Points on a hilly landscape, in no order, each with its height.
A ball rolls from a point to whichever of its 5 nearest points has the largest drop for the distance, and stops where none of them is lower. Distance is the straight distance between rows; heights are no part of it.
vunap: [129 158 129  64 112  91 100 136 136 109 151 148]  h=559
nured: [104 144 122  73 123 153  62 119 168 153 116 162]  h=708
bapav: [149 162 162 139 132 144 124 121 137 139 121 146]  h=358
Bodel: [162 147 130 117 106  92 137 135 125 120 130 138]  h=271
Zopom: [ 92  84 122 132 107 148 182 126 120 155 129 137]  h=286
Melu: [126 135 129 104  99 114 145 133 131 145 131 149]  h=103
pab: [171 173 155 158 138 125 127 124 128 120 124 125]  h=345
votis: [ 88  93 119 197 101 124 165 125 132 139 103  62]  h=527
nipi: [ 83  96 100 136  72  94 165 138 124 138 120 101]  h=279
Poti: [139  92  83 169 121  73 152 138 101  81 123  69]  h=420
doko: [ 94 131 125 110 142 183  52 117 175 166  97 163]  h=927
bome: [114 130 131  70  99 125 144 129 134 152 139 171]  h=270
musel: [147 152 106 154 154 124  19 144 156  99 120 104]  h=133
lonam: [131 118 151 137 147 175 159 116 129 161 129 167]  h=272
Gereg: [117 147 172 146 183 206  91 103 143 173 113 141]  h=366
Suz: [127 124 110 117  94  83 154 146 116 117 132 127]  h=248
tugu: [107 142 139  59 118 146  95 117 161 148 128 176]  h=582
Pav: [131 148 169 164 142 158 176 121 106 163 129 122]  h=315
ravil: [107 122 115  93  81  92 155 139 119 129 142 126]  h=179
Korul: [180 147 125 139 133 102 131 147 120  98 128 121]  h=341
fop: [170 128  90  91 154 102 112 134 110  43 135 130]  h=472
zosap: [100 108 141 177 126 151 189 118 110 162 126 101]  h=276
rim: [131  90 163 134 229 204 107 100 112 147 152 167]  h=518
tobab: [152 182 183 163 165 165 101 117 138 150 121 112]  h=333
Sired: [127 116 123 198 120  94 168 131 112 126 111  67]  h=393
fazuz: [149 138 108  83 112  78 123 142 110  88 155 132]  h=386
pudos: [136 152 143 106 123 142  95 120 157 135 115 167]  h=37
mosi: [173 149 149 177 140 110 158 128 105 122 124 102]  h=352
tesuf: [165 124  92 113 125  75 139 142 106  62 147 119]  h=387
ponu: [132 164 197 152 178 192 144 109 113 162 124 120]  h=324
gapuf: [109  78 136 148 154 183 183 123 101 160 140 151]  h=138
Bafel: [ 62  61 110 161 101 159 170 123 140 151 120  95]  h=426
tase: [158 176 154 167 155 139  66 133 153 128 114 112]  h=353
tok: [ 86  88 107 161  82 118 167 134 131 142 118  98]  h=344
Bev: [122 113  84 105  90  63 137 146 100  97 149  86]  h=214
sado: [128 123 122 130  96 100 164 134 117 138 126 129]  h=228
dit: [115 150 117 107 120 123  30 131 170 135 107 138]  h=811
Figav: [122  93 146 119 162 188 154 112 123 153 136 188]  h=321
pupi: [116 105 108 187  97  92 159 137 116 117 114  75]  h=363
Zusi: [128 133  96  65 122  69 128 148 100  72 171 106]  h=282
bek: [171 160 132 128 133 115  84 132 142  97 118 141]  h=428
ber: [141 109  60  70 157  91 148 139  94  43 166 103]  h=370
Nonel: [ 90 128 110  71  83  73 147 136 116 131 158 107]  h=81
Pizin: [169 144 102 100 154 104  63 140 133  49 137 130]  h=657
berep: [143 161 142 124 131 136  56 129 170 129 106 145]  h=619
ril: [128 101 159 130 196 213 118 101 129 153 138 171]  h=466
magud: [124 118 142  97 129 163 132 115 141 159 117 184]  h=442
sotu: [120 118 133 170 114 123 182 130 116 152 122 117]  h=294
nuvu: [112 134 155 133 160 198  80 110 161 171 104 157]  h=513
Tomap: [119 113 104 156  86  81 161 132 111 118 124  94]  h=309

For each start below, name every point that the ball comes to, in order.
tobab -> ponu lonam gapuf
nipi -> ravil Nonel
Bafel -> Zopom gapuf
Poti -> Bev Nonel
Tomap -> sado Melu
sotu -> sado Melu
